A landscape with many peaks, sampled at points; each row gives a point and its height.
From any point a climber takes the steepest step (rise divided by distance) to one of its 2 nearest points. It stops when none of these is higher. Distance is the straight distance between rows; heights are no part of it.
tos height 778: [176 149 161 150 123 164  99 168 134 104 132 148 135 130 120 160 103  86
 143  78 174]
sozi height 477: [146 143 112 161 117 118  92 155 139 112  84 174 112  67  95 146 108 125
 117  29 126]
rut height 283: [119 135 135 157 141 100  84  61 158 135 159 121 104 121 131  85 140 150
  95 158  97]
fal height 342: [139 167  97  98 111 135 100 159 100 112 131 120 117 103 106 173 148  80
 172 113 148]
Lavib height 489: [ 95 123 108 109 124 117 136  60 137 152 145 128 157 130 131 106 109 167
 116 142 144]
lup height 40: [155  96 175 110 157 174 152 179  97 152  92 132 114 172 171 121 196 101
 139 192  75]
Zugel height 691: [ 86  92 165 129 164 101 152  83 159 184  78 136 109  91 112  78 123 189
 103 119 106]
vip height 658: [147 172 122 152 130 190 141 110 138 133 154 120 145 164 163  88 120 147
 122 218 114]
Kub height 47: [150 147 154 109 167 165 151 126 118 119 147  82 118 152 174 136 174  95
 165 152  98]
ruz height 274: [110 156 144 144 156 110 126 126  93 127 147 118 149 166 150 139 158 147
 108 138 184]
nili height 207: [116 167 152 126 156 150 107  82  93 130 113  77 140 182 159 119 144 138
 131 189 125]
Tuf height 2: [162  68 155 113 182 175 156 216  82 162  92 173 136 146 166 136 182 101
 123 154  91]
vekig height 249: [125 121 126  87 161 172 122 120 116 129 145 115 177 137 163 157 146 110
 158 173 166]
Dubov height 113: [118 134 144 116 186 165 126 145  82 127 125 120 127 171 190 162 138  91
 110 160 115]
futob height 382: [110 185 112 119 125 111 135 125 106 139 169 147 111 149 168 150 154 134
 137 123 115]
dab height 588: [106 181 105 121  87 121 144  66 111 154 144 111 146 146 140  70 107 156
 171 161  90]
lofev height 572: [151 156 165 138 130 158 154  95 134 137 118 118 149 121 157 143 124 112
 124 154 190]
pibib height 569: [165 142 152 141 140 190 142 151 118 123 112 148 146 145 154 161 130  71
 140 131 179]
ritez height 426: [167 151 129  90 125 119 143 128 148 146 153 146 120 102 129 127  85 133
 106 114 167]
pilem height 279: [127 140 123 148 117 104 119  89 106 175 151 135 122 138 136 151 105 113
 138 149 156]
Telas height 269: [150 124 110 140 142 137 132 147 138  96 170 128 136 123 158 117 172  62
 135 152 141]
Feran height 432: [ 87 118 176 121 108 119 139 112 148  98 120 139 122  90 118 159 127 123
  96  80 163]
Koti height 266: [177 121  99 144  95 130 110 187 137  76 134 107 155  90  95 134  84  91
 146  71 146]
guzav height 655: [135 122 117 149 151 172 149 149  87 150 104 120 174 173 181  75 153 132
 135 241 100]
murog height 192: [107 126 127 124 125 112 162 112 151 147 148 150 100 144  92 144 136 198
  98  83 128]
Denuv height 324: [162 116 117 144 139 100 114 157 140  89 167 117 142  92 123 121 151  86
 145  96 165]
Rivot height 180: [135 104 108  90 138 139 132 183 111 113 154 132 175 140 167 153 138  94
 145 179 167]
Rem height 515: [101 185 134 157 121 159 114 122  90 117 141 119 136 205 167  72 148 134
 145 203  74]
kabid height 772: [141 168 137 158 113 188 155 138 109 114 113 103 173 160 172  52 131 145
 158 238  94]
lubom height 233: [148 123 149 125 126  93  94  94 170 105 160 116 111 127 148 118 131 128
  88 160 127]
fos height 123: [100  86 126 111 130  96 140 163 145 144  81 159  89 111  60 167 139 190
 115  66 122]
zakef height 89: [110  66 140 127 150  88 128 218 153 160  52 180  85 111  74 146 121 180
 131  75 117]
tesus height 277: [103  99  94 139 129  98 100  68 142 120 131 141 108 133 124 160 133 149
  80 118 110]
vevuv height 398: [ 75  81 131 117  99  76 128  76 161 159 145 137 135 125 101 104 134 193
 134 144 117]
moz height 327: [114 110 148  86 147 187 145 132 106 144 102 137 178 154 181 121 172  95
 163 203 136]
Kazi height 470: [145 112 124 108 104 105  67 165 131 125 103 131 103 101  59 139  52 113
 115  69 130]
Saku height 448: [122 108 135  99 100 104 112 130 154 129 151 177 144 106 113 160 100 128
 149  63 148]
Rurop height 561: [104  79 170 147 106  94 119 147 162 116  77 151 101  68  83 151 120 135
 103  78 143]
puni height 531: [151  97  96 125 130 172 161 174  91 155 110 145 154 183 170 138 162 125
 133 223 110]
nirup height 606: [100 200 126 156 122 138 115  97  92  97 138  96 139 194 135  49 120 172
 158 149  68]
Tik height 459: [137 125 122 170 146 122 122 101 141 114 170  97 123 102 120 145 164 135
 130 148 148]
mas height 602: [108 155 158 183 119 121 164  58 138 137 125 109 161 111 134  65 126 173
 110 144 148]
mopim height 425: [144 152 114  91 114 111 101 120 113 135 141 117 122 130 137 153 158  85
 184 160 138]
pum height 3: [162 126 187 131 154 138 166 185 101 137 126 110 125 183 183 121 164  98
 136 175 126]
vuto height 59: [ 93  61 110 141 116 112 104 236 157 125  36 183 115  93  69 137 105 163
 131  58  91]
Tutaf height 663: [117 174 116 126  93 159 172 105 104 138 136  92 169 153 161  72 108 140
 177 201 100]
dofo height 237: [157 121 116 160 133 139 112 112 125 156 157 148 136 121 122 153 121  82
 158 121 178]
Mepun height 573: [142 122 157 119  91 138  87 146 152  98 111 165 142 119 102 154  75 101
 136  39 148]
vod height 329: [139 121 105 159 138 135 107 110 115 157 171 124 153 160 151 165 126 132
 144 192 146]
roril height 679: [142 147 145 138 136 113 156  74 142 138 114 119 137 107 125  99 144 141
 110 110 179]
Refa height 607: [ 70 157 100 116  88 116 139  61 128 102 135  99 133 148 113 101 149 183
 125 142  87]
Basi height 310: [144 170 116 143 101 165  63 199 116  91 119 125 173 112 114 134  63 102
 154  41 110]
motat height 549: [110 174 147 188 108 160 172  80 126 107 139  89 152 149 129  59 104 164
 120 161 117]
zoni height 42: [126 126 152 110 105 153 157 114 162 100 171 119 116 145 115 131 115 115
  99 136 157]
ruzo height 291: [103 142 141  96 130  75 127  91 117 121 142  81  94 117 135 129 140 134
 119 122 104]
vut height 153: [127  93 140  92 127  75  93 129 170 101 144 127 117  95 112 136 113 158
  77 129 150]
gota height 23: [130 175 133 102 130 155 175 113 127 109 153  90 111 137 138 118 163 102
 139 122 123]
tokip height 260: [177 154 118 105 149 147 100 200  86 113 104 103 129 110 142 167 145  73
 172 139 139]
taz height 157: [ 90  79 109 129 162 101 168 126 156 169 109 162  97 121  92 131 139 203
 107  78 101]
vetu height 591: [ 97  69 144 124 125  98 153 101 184 130 118 138  95  81 102 132 159 154
 133  94  90]
sori height 147: [152 107 121 131 140 192  89 216  93  99 100 148 195 148 139 156 122  62
 175 107 148]
gidum height 553: [113  89 124 112 120 117 108 187 142 156  78 167  87  63  49 142  69 135
 112  78 126]
dibep height 139: [170 131 102 120 111 145 126 168 126  96 153 120 126 150 131 175 113  98
 126 137 153]
foso height 118: [154 126 108  91 119 129 160 166  96 120 119 105 125 158 179 131 153  65
 151 177 113]
Mivo height 231: [ 96 161 133 141 145 124 154  95 105 144 152 117 122 157 124 139 128 172
  98 102 149]
senep height 387: [151 173 112 163 112 132  60 191 116  95 126 155 132  92 119 161  88 111
 129  59 131]
vepo height 518: [108 119 127 147 127 116 148  74 164 127 150 103 116  82 100 116 170 162
 132 128 112]
dis height 640: [150  93  90 112 109  84 130 144 143 151  82 148  99  83  60 134 103 143
 110  92 149]
ner height 7: [ 95 157 156 100 109 133 174  96 140 117 162 101 104 139 100  82 140 134
 104 121 127]
Sali height 162: [116 144 166 131 167 185 135 128  79 143  96  97 143 202 174 132 146 128
 124 206 109]
niva height 328: [167  82 107 130 116 113 117 148 168 100 126 124 134  57  70 136  95 123
 141  66 140]
Fef height 690: [ 88  52 166 125 148  93 133 159 175 149  93 157  85  58  92 130 134 149
 122 109 109]
Siga height 516: [125 166 109 102  95 106 128  79 116 158 148 113 136 153 151 120 151 132
 183 164 114]
zulel height 227: [149 154 128 117  97 165  68 206 104  97 113 145 176 149 125 161  95  81
 181  85 142]
nav height 196: [145 131 122 146 110 130 124  72 161 146 132 168 111  93 119 145 135 105
 140 102 147]
tidi height 766: [116 133 124 127 158 100 148  70 137 169  90 130  98  86 106  97 138 156
 103  95 130]
vid height 642: [113 126 107 130 114  64 131 113 133 127 117 144  79 105  97 109 173 121
 109  86 119]
tez height 247: [103 150 153 126 150 103 117  70 102 122 130  75 128 144 172 124 131 118
 118 150 118]
nev height 455: [145 143 144 180 137 133 165 120 101 129 138  81 132 172 170 124 133 109
 119 181 126]
Fuzu height 740: [ 88 176 126 136  98 118 115  63 123  89 106  91 130 163 108  47 122 199
 112 150  77]
natam height 504: [145 103 155  95 117 117 168 123 173 137 123 133 113  74  97 131  81 146
 101  90 156]
zepes height 502: [126 143 128 183 125 135 179  86 117 126 160  72 119 140 121  99 119 134
 105 154 124]
fis height 357: [118 127 116 103 120 114 122 156 125 113 180 170 158 118 148 154 109  97
 153  87 155]
Mogeg height 340: [105 128 144 146 120 100 135 141 113  93 146 122 140 128 134 158 139 118
 107  98 178]
Feg height 601: [107 103 169 102 137 116 160 110 176 167  96 141  99  77 104 116 102 189
  81 127 136]
luza height 232: [129 127 106 157 149 152 146  89 139 107 172 137 147 144 176 108 152  86
 116 140 123]
Lar height 87: [159 123 125 106  85 132 138 147 159  84 147 120 111 131  90 157 111 114
 113 101 150]
zinu height 430: [145 100 154 115 150 210 158 162 104 145  95 152 169 150 177 166 146  88
 144 173 154]
daga height 352: [ 87  84 136 114 103  90 127  94 156 168 128 181 126 113 103 145 113 159
 127  95 148]
magot height 198: [189 130 112 126 115 150 113 208 106  83 111 104 144 139 123 158  80  76
 133 116 154]
mugot height 243: [130 130 121 142 104 147  47 163 146  91  90 129 170  73  93 113  65 122
 129  22 100]
Suf height 418: [106 150 104 130 125 113 127  67 142 156 138 126 125 131 106  63 104 215
 108 152  97]
Bovo height 438: [156 114  72 146 140 174 177 131 103 136 135 121 164 180 166 138 146 119
 136 178 132]
kes height 370: [ 72 126 116 154 125 115 139  86 156 171 113 164  97 118  98  56 129 203
 100 138  69]
dun height 389: [140  88 120 142 130  99 119 120 152 122 153 113 125  80  79 138 135 122
 136 102 162]
Pab height 557: [146 137 116 144 105  78  99 127 134 113  85 160  91 102  95 133 142 105
 109  62 142]
pagu height 160: [147  92 116 149 132 107 118 114 170 156 123 182 110  55 107 143 110 139
 128  76 127]
Simad height 179: [165 104 111  88 148 169 139 211  86 117  89 111 131 129 159 160 153  70
 153 180 106]
Norak height 78: [166 140 122  91 147 169 162 148 108 132 110 105 124 183 176 108 180  98
 158 183  78]
vazak height 570: [109 157 128 125 124 155 133  87 132 132 171 116 147 150 149 106 103 157
 114 179 128]
punog height 25: [111  75 100 133  81 107  80 199 155  93  82 148 131  96  51 133  81 149
 118  46  94]
kavu height 322: [131 136 113 122 136 102 138 145  97 137 165 148 145 158 181 168 124 115
 149 102 138]
Div height 326: [ 94 107 108 144 143 100 108  75 156 153 128 154  77 110 111 112 137 167
  82 131  74]
Nivom height 734: [140  92 106 108 138  56 135 131 149 146  92 127  72  97  75  94 145 148
 101 103 124]
fidef height 441: [ 99 179 105 140 126 136 135 117  89 130 156 122 123 165 178 120 171 112
 133 173  91]
mevav height 341: [150 137 138  96 139  84 132 134 112 125 159  85  91 127 142 139 104 100
 128 111 116]
Rupa height 221: [116 120 127 126 153  93  69 103 121 132 150 143 105 144 122 173 113 134
  94 107 143]
ver height 164: [126 140 131 120 173 145  79 113 118 120 158 140 128 157 164 171 128 108
 104 139 146]
Mibo height 401: [153 136 143 106 132 104 100 151 123 129 141 119  89 105 101 160  82 110
 128  73 128]
Zuzug height 383: [117 121  88 149 139 153 139 101  97 146 166  99 164 189 140 107 134 118
 155 194 122]

Where does a climber stop that starts at each point below?
Sali | Nivom
Kub | kabid
sori | Nivom
murog | Fef
ner | dun
dofo | kabid
